Each row is a point on a landscape with many peaks, with its height.
A climber steps from a point to whichever of its 2 nearest points has the largest rise for the distance, and stops where none of them is higher. Distance is the straight distance between rows; heights are no part of it.
J702 h=31.9: [-12  29   1   0 -10  14  -8  45 -30 -28  28   4  46 -30  14   8  22  -9
  20 -12  -2   0  24  -5 -50  -8 -11  14  12  -7  -2 -26 -21  42 -46 -33]
J753 h=67.7: [ -9  -7  29  10  -1 -20  -2  25  -9  18  17  17  42  43   9 -17  -9  13
 -11 -13   8  15 -36 -16  12  -2 -16 -43 -33  -6 -54   4  12   9  54  -8]
J358 h=66.9: [-10  12  37   4 -11   0  14 -15 -41  23 -16 -34  15   8 -10 -17  28  21
  -2   7 -10  -4  -5 -11  18  -8  -6  11 -26  35 -16   1  -2 -24  21 -24]
J157 h=23.0: [ -2  18  23 -14 -23 -12  41  -1  19  -2  13   8  36  43 -19 -17 -75 -37
 -31 -14 -32 -15 -33  18 -17  15   6 -16   8 -23 -17  17  -6  -1 -18  18]
J343 h=48.4: [ -8  16 -16   3   1 -11 -31  26  -9 -19  18  -4  -6 -50 -20  12 -11   4
  28 -23 -14  13 -38 -34  13  -9  16  15  23  17  27  12  24  10  29 -37]
J885 h=26.9: [ 37  18   0   0 -44 -25 -11  -9 -15 -22  15   9  -3  24  15  30  25 -25
 -18 -13  21  -4  14  33 -10  -3 -26  21  -8 -25  -1  43   8 -32  40  -3]
J497 h=40.6: [ 20 -16  26  33 -14   8 -15 -23 -10   3 -41 -22  18 -15  40  19 -28   1
 -17  -8   1  -6 -15  12   3  11 -22 -29  30  -9  10   7  40   1 -35  26]
J107 h=66.2: [ 20  67  39  -6 -11  -4 -26 -46  -1   4 -30 -53  17  -2  20 -15  24 -10
 -60  -4 -28 -23   4 -11  34  -7  11 -29  17  31   1 -10 -16  12 -27 -20]
J357 h=44.2: [-22  -1   9  -4   6  22 -14   7 -26  32  13 -29  25 -11  45  16   6  24
  -6  26 -29  22 -25 -28  15   2 -31 -29  10   1  26  18   7   2 -49  16]
J490 h=26.2: [  1 -28   1  -9  13   5   8 -11  -5   5 -30  18   2  -5 -11   7  20   3
  29  25  24 -18  42  44 -11   0  23  19 -40  30 -26 -12 -31   5 -16 -38]
J31 h=72.2: [-57 -31  -7 -18  45  12   8   2   5  25 -19  -5  14   7  10 -20 -25  48
  39   8  -7  13 -22 -11  19  13   7 -11   1  19   5   2  -8 -16   2   9]
J731 h=37.2: [ 33 -20  -3  20   2  23  -5 -40  -2  -2 -31  11 -49 -24 -32  -9 -13  14
  10  -1   3  11   7  13   5  -4  15   6   1   6 -41 -22  43   6   9  10]
J439 h=24.0: [ -2   2 -36  15 -45  -9  -1  -4  -7  -5  10  -9 -37  14  28  -4  31 -25
  28 -10  23 -19  40  16  22 -12 -26  29 -25 -10  -8  29  22 -43  57  -6]
J917 h=16.8: [  7  30  11  10 -28  48   4 -45   1 -10 -22 -43 -21  -1 -16  -7  35   7
  18  13  -8 -32  26   5   5 -49 -36   2 -43  20   3   4  34  -2  -4  -6]
J473 h=35.1: [ -4  11   7 -19 -21  21   5  58 -14 -37  43 -10  45   4  -9  23  10 -32
   2  26 -25  15 -11  -7 -10 -17  -6  23  16  -4  23   0 -15   9 -50 -11]
J869 h=76.8: [ -3 -41 -26 -16 -27   8 -24  17  17 -25   6 -16  -7  27  10 -23  -3  -3
  53  35  16  -5  16  -5   0 -23 -25  25 -30  -6 -20  -6  13 -16  37  12]
J172 h=15.1: [  1  49   3  -5  12 -15   4 -38   1  45  13 -15 -41 -12  25 -12  22  25
 -16 -32  37  16   9 -22   3   3   7  -2  21   1  -4 -15 -11 -27   8  45]
J366 h=29.3: [ 12  -8  -3   2  -3  19 -22  17  -9 -12 -19  -7  -1 -37  -9   0  -5  17
  44  18  20   1  37   2 -22 -21   9  29 -22  35 -36 -34 -13  15 -14 -21]
J897 h=32.2: [ -6  19 -50   8   5 -31   7  15 -15   8  17 -23  14 -68 -14  -2 -30  28
 -20  -7 -45  16   1  -5 -24  -2  16  20  50   4 -31  -9  24  17  11 -12]
J356 h=42.9: [ 44 -50  -3 -24  18 -11  10 -24   3 -20  -5  40  14 -20 -20 -20   4  16
  20  33  19  13 -20  23 -22  -4  40  12 -10  23 -22 -12  -6  17 -34   4]
J444 h=62.5: [ 34   1  18  18 -11  33  34  -1  25  -3  -8   9 -22   7 -15  42  31   3
 -58  37  48 -32   3  29   3  23   1   3 -11   5   3  -5 -21  22 -24  35]
J787 h=72.9: [-37  23  21  11   5 -12  28   1 -21  24   7 -12  16  11  -3 -38  -5  11
  20 -17  -2  20 -22 -26   5 -37   5 -17 -26  28 -32   2   6  10  34 -17]
J82 h=46.7: [ 12 -38 -27  -3   3 -18  48 -49   2  16 -12   3  25   1  13   0  42  29
 -15   6  21 -37  36  24  -2  14  -8  19   0  -8   0  11 -11 -36  10 -12]
J628 h=55.2: [  0  11   4 -10   6 -21  10  19  -9 -25  12  -6 -32   9 -12 -17  20  14
   2 -24 -27  20  -1  -6  15   1  -9  40   2 -17  19   6   1 -50  50  39]
J721 h=76.7: [ -6  47 -20 -16  -1   6  41 -38  32  17  19 -14  15 -13  13 -16   4  15
 -27 -23 -21 -12  -2 -27  31 -10  -1 -21   1 -15  17   8  -3   8 -22  29]
J854 h=60.7: [  5 -16 -38  28  -6   0   4 -25   0   5 -30   6 -10 -47   4  25  -5  30
   7  -7 -14  17 -11   3   2  23   0   4  12  16  24  43  26 -21  -7   5]
J164 h=55.5: [ 31 -26  45 -19  16  31 -14  -6  21 -16  -8   7  -8  34   3  40  42  19
 -53  65  28 -30  -5  36  10  -4  -5 -16 -12  -2  33 -18 -26  20   3  11]
J912 h=59.5: [-13 -18  31 -28  29 -18 -20 -38  16  18 -35  13   9  57 -63  -4  37  16
   0  11   8 -25 -19  19  29   5  13 -18 -18  22  29   6 -22 -19  17  -7]
J856 h=55.7: [-13 -11   9  -2 -10 -21   5   3 -18  31   4   0  13  27  22  -8   4 -19
 -29  33  -3  34   3  10   7   9 -15  -3  32  -2 -16 -10   7  -9   9  17]
J205 h=49.0: [-40 -12  -2  30   6   1 -17  33 -44  22 -11   2  25  -4  24  19  20  18
  28  14  -1  34 -11 -22   1   5 -20 -10  -8  19  31  18 -12   6 -18   3]
J24 h=50.0: [-11  -9 -10 -10 -27  10 -21  -3  14 -27  11 -24 -55 -25 -45  -4   0 -10
  22  26  -2  18 -18 -21  -1  -6  28  39  -3  44  16 -11  29   0   8   9]
J232 h=72.6: [-10  -7  11  37 -29  15  28   5  -3  19 -21  -6  -9  33 -30   3 -43  -1
   5  15   7   9 -50  -3  -8  11 -38  -5 -38  -2   3  25  27  -3  11  32]
J958 h=65.0: [ -9  10  33   0  10 -22  -8 -15  -3  57 -28   6   3  44 -52 -12   4   3
 -16 -19   7 -13 -33 -17  33  30  18 -21 -18   3 -18   5 -31 -17  20  14]
J149 h=52.8: [-15   5 -13   1  56 -13 -30  17  -7  -3  30  29 -18 -30 -25  -8   4 -12
  13 -35  14  10 -19 -21   6  -7  23  -1  42  -5  32 -22  33  38  30 -36]
J331 h=18.6: [-17  21 -15  14  16 -35  56 -24  -2  42   6  22  -9  31 -33 -20  -6 -35
 -13 -39   2  11  -6  19 -19  20  21  -5  -5  14  10  40 -38 -25   3  -3]
J565 h=8.8: [-24 -18 -18  -8  -9   1  55 -45  39  10 -18 -26 -10  14 -11 -39 -44  -1
 -35 -31  -3 -11 -43  -3  -7  15  30 -20   1   0  -3  32   3 -21   2  -9]
J413 h=74.6: [ 26   4  21 -20 -65  13 -12  21   6 -20  17  -6   8   0  21  57   3 -12
 -29  11  29 -27  14  32 -17   9 -16  28   6 -13  15  17   8 -16 -31  27]
J250 h=3.9: [-15   1  18  -6  49  19  23  -4   5   5  -6  18  15  12 -38   5   9  43
  12  -4 -18 -14 -11  18  16   3 -16 -15  10 -33  50  -5  11 -11  20  25]
J464 h=62.7: [ 18  10  -2 -14   5   0  -8  25  23   9  23  32  -1  -2  18   7  -8  -5
  -9 -56  18 -21  37   2   5   0 -20  -1  28 -61   2 -37   6  -8  24  -8]
J604 h=11.8: [-35  30 -21 -29  15 -18  60   2  50  12  43 -31 -10  27  -3  -9 -43   2
 -41 -48   4  -7  -7 -26  13   9  11 -30  11 -36  -8  14   6   0  52   1]
J635 h=37.5: [  9 -43  18  43 -36   9 -13  19  -1 -17 -21  -9  52  -7  27  23 -52 -13
  -2   0  25  -2 -33 -14 -13  18   2 -17  -1 -11 -11  22  22  34 -48  27]
J498 h=26.7: [  1  -6  -3  34   3  11  11  28 -37  -5 -19  22  12  -7 -38 -16  -3  -4
  59  -9  17 -18  23  18 -25 -31 -14  39 -33   6 -26 -12   3   7   2 -19]
J894 h=23.5: [  5 -62 -11 -34  10  19 -39 -23   5 -10 -43  19  -5  -9 -11 -13 -27  20
  31   8  12 -14  14  37 -33 -17  21  18  -4  16  12  -6  29   4 -14 -19]
J126 h=26.8: [ 37 -70  -5 -35  37  -1 -28 -24  -6  11 -37  30  -5 -10  -6 -27 -29  36
  -4  -4  -5 -11 -14  14   0  10  19  11  20   5 -20 -18   9 -15  12 -13]
J380 h=30.6: [ 34 -34  18 -57  16  -1 -54   8  -4  -5  -1  11  27  -1  -5 -19  -2  39
 -16   4  -9 -35  -4  19  31   2  30  12  15  -8 -25 -29 -25 -26  23  -7]
J61 h=75.1: [-46  15  39   5 -18 -14   9  28  -5   7  21 -17   8  68  30  -3 -11 -26
  15  -7 -13  27 -13  -6   7   8 -57 -26 -26 -10  10  46   1 -28   7   5]
J956 h=54.1: [-38 -55  10  38   1  24   3   6 -32  22 -39 -11  38  -7   6  10  -7  43
  15  29 -15 -14 -27  10  12  -1 -25  -9 -13  27  21   9  12  -7 -18 -16]
J168 h=61.6: [  3 -26  -1 -34  -9   3   0  23   9 -57  22 -12 -51  12   2 -10  30  12
  12  28  16  22  12   0  -7  -2   9  65  -4   4  11  17  -3 -31  49  39]
J466 h=72.5: [ 22  40   1  15 -21  22  49   2  23 -17  32  19  12  33 -41  20  -8 -42
  -3  -4  -9  -4  -5   2 -23 -11 -40 -11 -25 -54   4  18   9  12 -26  38]
J434 h=24.3: [ -3   5   3  13   8  26  -7  49 -50 -23  13  -5  24   8 -27 -35  31   6
  30  -9   3 -16  12 -14  13 -33 -27  19 -39 -13 -30 -16   1   9  21 -13]
J529 h=17.1: [ -3  30   6  14   8 -29  15 -37   9  35  14  17 -16  -2  -7  -4  26 -10
   0 -44  34  10 -18 -19 -22  14  35   8   2  14  14  14 -27  -3  -2  -1]
J474 h=45.8: [  8 -33  21   2   5  25 -44 -29   8  10 -43   3  -3 -12  10   7   4  41
  -7  -1  10 -23  -8  -2  11  -3 -25 -27   7  -2  35 -17  24 -14  -6   2]
J442 h=16.2: [ -8 -26 -40  14  32 -12  40 -11  -6  35  -7   8 -25 -28 -22 -10 -27 -15
  13 -18   4   9  16  16 -39  12  54  15  17  16 -25 -17 -21   2 -30 -34]
J853 h=77.0: [ -5  25   1  36 -12  20  33   8  -1  13  -3  24 -11  44 -43  15  15 -16
  19   3  20  -7 -15 -21   2   0 -43 -16 -44 -31  13   0  10  27   0  32]
J643 h=22.4: [ 32 -21  32 -21  15  18 -43  -8   7 -21 -35   7 -27  19  -9  17  21  -4
  13  47  20 -18   7  51  -3 -20  39  10 -47  41 -19  10 -23  26   2 -22]
J315 h=68.1: [  5   3 -20   8  -6   0  34 -15   1   7   5   5   1 -23  16   5  -2  53
   2 -14  -6  -3 -15 -31  29  18 -15 -11 -10 -26  12  21   9 -16 -21  43]
J309 h=52.1: [ -4 -25   2  16   6  30 -30  12   3   7 -24  30 -29   3  11  22   7  22
  38 -12  15 -16  -4 -24  32   3 -44 -28 -29 -13  61  15  13  10  -8  10]
J219 h=36.5: [ 42 -16   8 -24  24 -21  30 -53   6 -38  12  -1 -20  -9  36  -4  43  -4
 -12  58  -7  25  36  51  11   1  13  -8  -3  23 -15  16  -9  -2  23  -1]
J193 h=55.3: [ 13   1 -41  48 -22  -9  24  -2 -26  34 -16   0  -6 -47 -35  55  18   6
  -3 -11  14  -1  12   9  -5  21  30  22   8  17 -10  20  19  -9  -2 -16]
J209 h=42.5: [ 54 -30  23 -10  35   1  -8 -45  16 -49 -10  -3  -3  11  40   0  29 -24
 -15  50  11  -3  32  32  19 -12  11 -24  -5 -10  -6  -9 -16  11 -22  14]
J223 h=38.4: [-10 -10 -68   5  39  -4  16   2  12  20  47  19 -11 -22  41  -1 -30 -20
   0 -17 -11  36  18 -19  -6  11  14 -15  11 -39 -15  15  -2  -5   9  19]
J21 h=32.0: [ 25  -2 -36  35  -4 -21 -10   6 -15  -2  13 -14 -14 -45 -10  10 -52 -11
 -24   1 -25  -2  -8   0 -22   8   9   3  28   5 -45 -15  38  43  38 -43]
J251 h=25.0: [ 12  -3   5 -36   9  10 -10  34 -43 -32  28 -23  21  12   7 -23  57  28
  18  23  -6   9  12 -23  13 -29 -51  21 -18  -1 -12 -22   4  -4  13  16]
J530 h=67.9: [  1  -3  10   1 -29  19  15  28   4   7  -8 -10 -17   8 -22  56  25   6
 -14  20  44 -18   7  34  -9  16  -1  47  -4   1  17 -20 -13   1  -8  20]
J495 h=68.8: [-21  18   5  28 -15 -22  30  13  -6  36 -10  -1  -5  39 -46  15 -25 -24
 -25   3  -9  20 -67  -4  20  35  10 -11  -2   9  -4  23  -7 -15  14  15]
J907 h=45.5: [ -4   3   4 -18 -29 -18   6  16  -8 -43  30 -22 -27 -29 -41   0  12   4
  25 -12  25   0  11 -10 -16 -20  34  65  17  21  11 -16   3 -16  23  -9]
J678 h=35.3: [ -7 -17 -51   1  32 -21   2  36 -13   4  57   0   1 -62  13   0 -39   5
  21   8 -34  34  -3 -21  -8   6  16  10  27 -14 -27  -7   7  15   1  -1]
J984 h=20.0: [-22  25   6  11  24 -16  17  -3   4  33   3  42   8  19 -20 -11 -35 -50
 -16 -42 -13   6 -39  25 -16  17  31  -4  12  -2  14  14 -33  17  -2 -35]
J448 h=10.3: [-29   9 -27 -30 -12 -17  57  -6  40  -5  16 -26   3  36  -5 -44 -43 -27
 -32 -29 -31 -15   1  -7  -2   3  15 -15  -8   0 -15  43  -9  -9  46  -9]
J725 h=27.6: [-18  -9  16  11 -31  52 -25  55  26   5  27  14  11   7 -21  38  10  -5
 -13  24  17 -10 -13 -35  -9 -10 -11  -2  13 -23  51 -19  24  39 -21  -6]
J417 h=35.4: [ 17  -4 -12 -31  14  -4 -29  15 -10 -14   2  -3  18   0   5   6  21  31
 -12 -17 -36 -34  23   7  53  13  -1  10  18 -19  -2 -19  -9 -41  39 -14]
J734 h=13.3: [-19  22 -30  -3  11 -29  37 -17  25  58  32 -15 -25  19  18 -19   9   7
 -23 -37  34   4  14 -34   1  19   6 -23  15 -27 -13  10  -4 -14  34  25]
J171 h=75.5: [ 27  68   8  10  13   1   5 -35 -10   5 -10 -19  14 -12  20 -21  -6 -27
 -39 -22 -42  -7  -4 -15  36 -24   8 -42 -14   8  -1  15 -17  33 -25   8]
J933 h=20.4: [-14 -11   8 -17 -21   6  -9 -17  13  -8 -34   1   4  -7  -2 -36 -33  -6
  24 -21 -11 -19  -4  22 -16  -7   3  17   7  28  12  -3  -9  -7 -22 -25]
J311 h=69.9: [ -3 -25  11 -13 -17  -1 -48  44 -23 -16  -6  -8  -8  11  15  -7   1  27
  53  -4  43 -17  12 -14 -13 -23 -30  43 -33   8   5 -17  -3 -21  23   5]
J768 h=25.8: [-15  41 -16  23 -10 -20  -1   3   3   2  15 -27  21 -33  55 -16 -53 -20
 -15 -28 -16  -1  22 -18  -7  -9 -13 -49   9 -10 -61 -27  -3  38  -7 -20]
J475 h=40.4: [ 35  20  30  35 -17  -2 -61  -2 -41 -10 -19  -4   9 -16  18   9  10 -14
 -11  14 -22  21 -20 -23  21  10   5 -19 -27  32 -41  13  -9  19 -16  -3]
J42 h=35.6: [ 22  22  22   8   0  10 -50   7 -37 -35 -17 -19 -40  -4  13 -18   6   6
  31  24 -25  16  -3 -17  40   0 -11   0 -33  37  -6 -14  -8  -8   6   9]
J237 h=69.7: [-41 -13  13  -3 -12 -24  -6 -19  21  12  -4 -16 -30  72  25 -22   7 -35
  23  17  16   6  -4  -2 -10   3 -35 -29 -23 -14  26  30 -14 -39  40  12]
J668 h=27.8: [-20  30 -14  25  -7  18  26   2   0   7  32  15  24 -31  17  -2 -29 -15
   4 -16   4  14   0 -27 -32  -9 -25 -24   2 -27 -39 -18  14  58 -28 -10]
J109 h=45.4: [ -9  20 -34  -4  24 -14  -7  26  11 -16  45  13 -23 -24  14  13 -12 -34
  -5 -19 -40  26  19  -9  42   5   9 -14  19 -39  26  12  22 -12  56 -17]
J582 h=46.2: [ 37 -53 -38 -34  25 -25  -9  -4  -7 -32  19  33 -34 -15  -5 -14  -9  -6
  39  17  26  43  -8  -3 -29   4  49  22  11  18 -26  -6  -4  13 -11 -24]
J188 h=34.1: [ 43  13  -1  30  -8 -21  -1 -17 -33  -5  11   7 -25 -39 -33 -18 -37   0
  -4  -9 -16  -2 -18 -14  -7 -13  29  12 -13   9 -54 -15  32  25  26  -7]
J759 h=69.4: [  2 -55 -19 -19   4  19 -18  -4  25 -36   6  15 -31   1  11 -41 -11  14
  27  34  -1  18   2  -9 -14   2 -27  32  -7 -16   5  19  27 -21  48  38]
J420 h=67.8: [ 27 -11  -3 -16 -29  14  -6  13  15 -10  -3  15  15   0  10  26  -8  22
 -19 -21  22 -47  25  11   4  18 -21  16  14 -46   7 -12   2 -22  -1  21]
J37 h=35.2: [  3 -17  12  45 -39  20 -44  24   5   9 -16 -10  20 -36   7   4 -14  -7
 -12   1  23 -20  -9 -38 -12  16   5  -8   7   4 -25 -32   6  30 -37   3]
J273 h=30.1: [  3  15  20  -8   3  30   2  56  16 -15  29  18  -4  26 -57  49  31 -24
 -34  29   4  11   2  -5   9  -6  -5  11   5 -26  46 -28   9  22  -3  21]
J176 h=5.9: [  6   3   2 -15  22 -14  30 -21  27  30  -2  34   4  25 -14  -3 -14  16
  -9 -31   9  11 -24  16 -24  17 -14 -22  24 -34  36  25   7  -9  -2  29]
J764 h=70.2: [-12  15  49   5  -2   1  -8  49 -10  28  31  30  31  48   0  20  -1 -23
  -5  -7  -9  16 -27 -19   7   6 -35 -24 -29 -28  -7  19  14   4  16  -1]
J971 h=30.8: [ 46 -12  18 -29 -14 -31 -13 -22  -3 -51  22  -1 -11  25  38  29  62   1
 -10  46  16  -3   9  44  16  -8  -8   7 -10 -12   4  35 -11 -12  42  -8]
J983 h=57.8: [ -2  -2 -17  -6  29   2 -23   8   2 -10  -4  44  -3 -15  16   4 -12   1
  23 -30   1  13  12   3  -6 -10 -14 -28  26 -23  27  -8  15   7   3 -23]
J832 h=41.4: [ 24 -23 -22  -2  28 -43  16 -27 -20  -4   8   8  16   2  25  -2  21  31
 -16 -18 -37 -41  48  25  19  30   1  13  -5 -23  -2   6 -39 -56  34   8]
J754 h=64.9: [-42  -7 -16  22  28 -22  15 -10  -9  31 -14  16 -17  59  17 -20  14 -10
  40  -4  27  36  12   2 -15   6 -22 -10 -18  13   6  18 -17 -11  23  -4]
J296 h=64.1: [-45 -10  12 -19  11  19 -12 -12  23  18 -17 -18  -6   5  -9 -24  -9  18
  22  25 -14  -4 -28 -16  23  10  33  21 -15  44  25  -5 -33 -30 -21  23]
J449 h=48.3: [-19  17   6  -5  45   9 -51 -10  20  13 -34 -33 -43 -26  11   3  29  26
 -14  38 -11  19  15  -5  13   5  21 -22  35  44  17 -32  -4  -7  -3   5]
J868 h=44.5: [  4  13   2   8 -17 -30 -34  29 -23  -5  19  22  17 -24  -1   5  10  -5
   9  -3 -30  28 -47 -30  13  10  14  -2  -6  22  -7  23   1  12   2 -13]
J141 h=56.3: [-17  12  23 -22 -41  19  -9 -14  22 -17 -19 -42 -46  -9 -20 -17  -1 -16
  -1  27 -25 -16   0   4  20   0  26  31  -7  51  16 -10 -19 -39 -13  12]
J459 h=17.8: [-20  -3  11  -6  19 -10  -1 -20   8  14 -15 -11  -5 -26 -27 -16 -17  -3
   1  -8  25  18  -6  18 -50  -3  61  20  23  49 -11 -35 -31  11 -52 -35]
J961 h=21.4: [-18  11  26 -18   1 -18  -3 -13  23  15 -30   8  11  47 -23 -31 -71 -51
 -17 -35  -5 -14 -45  25   0  11  18 -12  23  -9  12   1 -28   2 -27 -13]
J504 h=41.7: [  6   9  13   6  23  26 -25 -25  16  -5 -42   2 -51 -38 -13   0  -8  16
   4  31  -6  31  26  20 -14 -13  13   4  34  33  10 -45  25  19  -7  14]
J820 h=32.5: [-11 -21 -16  40  -9  11 -41  12   8  -5 -57 -10  -1 -45  17   2 -21  20
  37   0   9  -7  31 -10 -37  -5 -14 -15  12  22 -26 -33  20  20 -29 -15]
J840 h=30.2: [ -7  -3  16 -37  -1  -8 -37  20 -43 -28  10 -46  -5  10  36 -15  29  24
  21  25 -37  -1  10 -17  31  -7 -24  20 -24  21  -4 -17 -35 -39  -6   2]
J661 h=25.1: [ -9 -19  11 -28 -18  23 -13  13  51   9  30  26  27  28  16  19 -16 -15
 -36   1  21   7 -22 -24  12  -7  -3 -30  35 -38  37   1  28  23 -13   0]
J761 h=57.0: [  7  44  13  -6  24  14 -16   1  -6   6 -27 -21   0 -20   8   3  47   8
 -28   8 -21  -5  27   5  25   1   9 -11  18  19   1 -26 -33   0 -19 -22]
J700 h=41.5: [-20  12 -46   2  12   6  55  42  15 -10  55  26 -14   0  29   5 -10 -29
  12 -17 -27  23  50 -22  12   4 -18  -1   1 -46   2  21  13 -11  25  13]
J767 h=68.7: [  4  42   8   3 -41  10  30   4  33 -21  31   8  14  30   0   2 -39 -52
   5 -27  -8 -34  -5 -24 -10 -14 -18 -22 -29 -46 -11  16 -16  23 -46  -3]
J180 h=7.3: [ -3 -20 -11   2   9   3   6 -36  48  26  -6   1  -3   9  -4 -14 -51   8
 -20 -15  14  15 -55  -6  -8  28  20 -21  24 -17   5  25  13  -8 -25  35]
J259 h=63.7: [  7  10   2  14 -31  16 -18  -4  27 -10 -14   2   9  15   8  -6   1 -20
  12 -25  12 -55  -4 -14  23  -9 -17 -27 -39 -29   0  27 -11   4 -18  -1]
J609 h=14.2: [ 22   6  -7  16  20  -1 -40 -17   8 -34 -43  -5   9 -29  27  20  58  21
  -1  37   0   2  50  14 -21  -8   3 -29  11  23 -29 -11   6  38 -27 -45]
J900 h=48.6: [ 20 -27  43  -8  41  27 -10 -27  18 -34 -22  -7  -1  30  37  26  12 -25
 -41  61  16 -13   9  26  17  -6   6 -40   1   3  37 -24 -31  48 -36  24]
J440 h=26.1: [  9  46   0  31 -18  -6  33 -11  -4  18  35  17  11 -11 -17  15  -6 -31
 -31 -30  10  -9   3 -33 -14   2  10  -2   3 -30  -5  -9   6  34  -8   6]
J757 h=24.6: [ -7  40  10   7 -14 -39  62  12  13  34  61  16  33  16 -18  13 -38 -29
 -26 -18 -18  10 -27 -21 -22  13  11  -6  16 -28 -16  22  13  20 -11  21]
J707 h=50.1: [-12  14 -16  -5   8  -3  -4   7  16 -17  11  11 -38  29   4  -7   7 -15
   1 -20 -26  16  19  -1  45   8 -16   0  11 -32  28  35  22 -48  69   5]
J148 h=12.4: [ 26  21 -33   0  -4  -7   1 -12  15 -18 -19  -2  25 -36  15  -1  17   2
 -26  -1 -15  -5  42   9 -17  -2   8 -25  36   1 -19 -20   2  40 -51 -30]
J777 h=60.1: [-31 -39  35  16  -2   4  -2 -21 -38  34 -12 -49  27  18   7   4  45  48
   5  33   4 -31 -13  -2  -2 -10 -42   4 -12  24  25 -12  -6 -31  -4  -9]
J629 h=29.6: [  4  17  15  36 -15  20   7  53 -17   0  35  15  21 -31  20  30 -16 -15
   5 -12   2   0  26 -14 -50 -13 -45 -10  11 -35 -15 -31  24  28 -19 -11]
J32 h=58.1: [  7 -14 -28  14  -6  44  -8 -13  34  -2 -20  19  -1  31  -1  16   7  -9
  47  -1  19 -36   1  -2  -1 -26 -45 -23 -54 -20  32  30   5  16 -27   9]
J516 h=34.2: [  1 -11  18 -36 -17  50 -17  28   6 -20   8 -15   4  14 -15  22  27   9
 -35  26 -27   2   6   5  25  -4 -11  11  29  -8  38 -26  11 -13  14  22]
J564 h=23.6: [-31  27   1  -8  -7  -8   4  21 -11   2   4 -26  20 -10  38 -19 -54  -5
   5 -21 -34  16   3  -9   1 -24  -5 -19  18   0 -11 -16 -12  -1  -8 -14]
J238 h=19.6: [-24   6  17  -6  -6  -5 -25  -2  25  13 -37   5   2   3 -12  -1 -34 -35
 -12 -24   7 -20 -15  29 -33   8  44  16  28  30  24 -13 -41  17 -57 -25]
J808 h=39.2: [-21  10  19 -12 -32  20 -18  31 -10 -13  18 -37  35  -4   7  13   4   5
 -29  12 -39  13 -24  -9  21  -9 -20 -10  29   5  23   1  27  -9 -22  -7]
J540 h=51.4: [  2   3 -23  31 -30 -12  34 -35 -22  40 -38 -12  15  -9   9   8  19   4
 -15  -3  20 -15  28  19   6  14   9   3  -7  17 -14  16  -3  -6 -12 -17]
J804 h=38.7: [ 29 -10   4 -22  37   3  22  -6 -11 -27  -6  25   1 -25 -56  13  12  35
  24   7 -12   6 -22  35  -7   8  44  36  -7  27   5  -7 -21 -17 -14  17]
J433 h=20.9: [ 14  34 -15  16 -41  11  19 -20 -14 -13  -3 -31 -19   7  40  -7  27  -9
  16  -1  11 -19  50   2  -6 -30 -49  14 -45  -9 -31   3   5 -19   6  -1]
J714 h=49.2: [  9  -8 -25 -19  18 -48   6   5 -28  -8  28  23   0 -19  18 -12   9 -16
  18 -19  25  33  -3   8 -37   9  28  34  18  15 -25   2 -21   2  -2 -10]
J47 h=41.8: [-12  -9 -14 -19  25 -20  44  31 -18 -24  18   1  22 -25 -73 -26   6  18
  18 -13   7   0  -2   8 -16  -8  40  56  16   5   4 -10  -2  -8  -3  -2]
J57 h=14.5: [ 20  11 -53  22  23  -1   6 -20  13  19 -24  17  -1 -61  -1  12 -15  -2
  -5 -24   3   0  16   7 -36  18  26  -6  30   5  -7 -20   4  33 -36 -11]
J267 h=52.3: [-11 -17 -12  -4  -1 -26 -21  48 -43  23  22  19  10   4  28 -10 -20 -10
   6  11   9  32  14 -14  -8  16   7  17  26  -9 -35 -27 -26   3  18   2]
J797 h=18.2: [ 28  -2  14 -17  -2  -4 -37 -27  11 -39 -42  -3 -31 -19   8  24  44  -6
   0  24   8  -1  31  45  -5  -1  39   0   0  37  -7   5   7  15 -11 -54]
J493 h=60.3: [-24  10  -4 -11  27 -30  29 -15 -22  14  16   6  14  34  25 -19  44 -11
  -1   8   1  52   5   9  -1  -3  -2  -1  -5  10   4  11  -5 -10  35   8]

For each start below, name the point where the climber stops.
J897 -> J869
J442 -> J721
J433 -> J413
J984 -> J787
J176 -> J787
J273 -> J787
J768 -> J787
J804 -> J61
J251 -> J413
J21 -> J721
J820 -> J853

Call two points neighbours if one is among the 2 nearest of the other. Go from one point of each pair to the other, from neighbour to neighbour, staying as high as possible. Name the lowest point that can't be avoided.
J61 and J787 -> J753
J853 and J413 -> J434
J61 and J31 -> J956
J869 and J721 -> J21
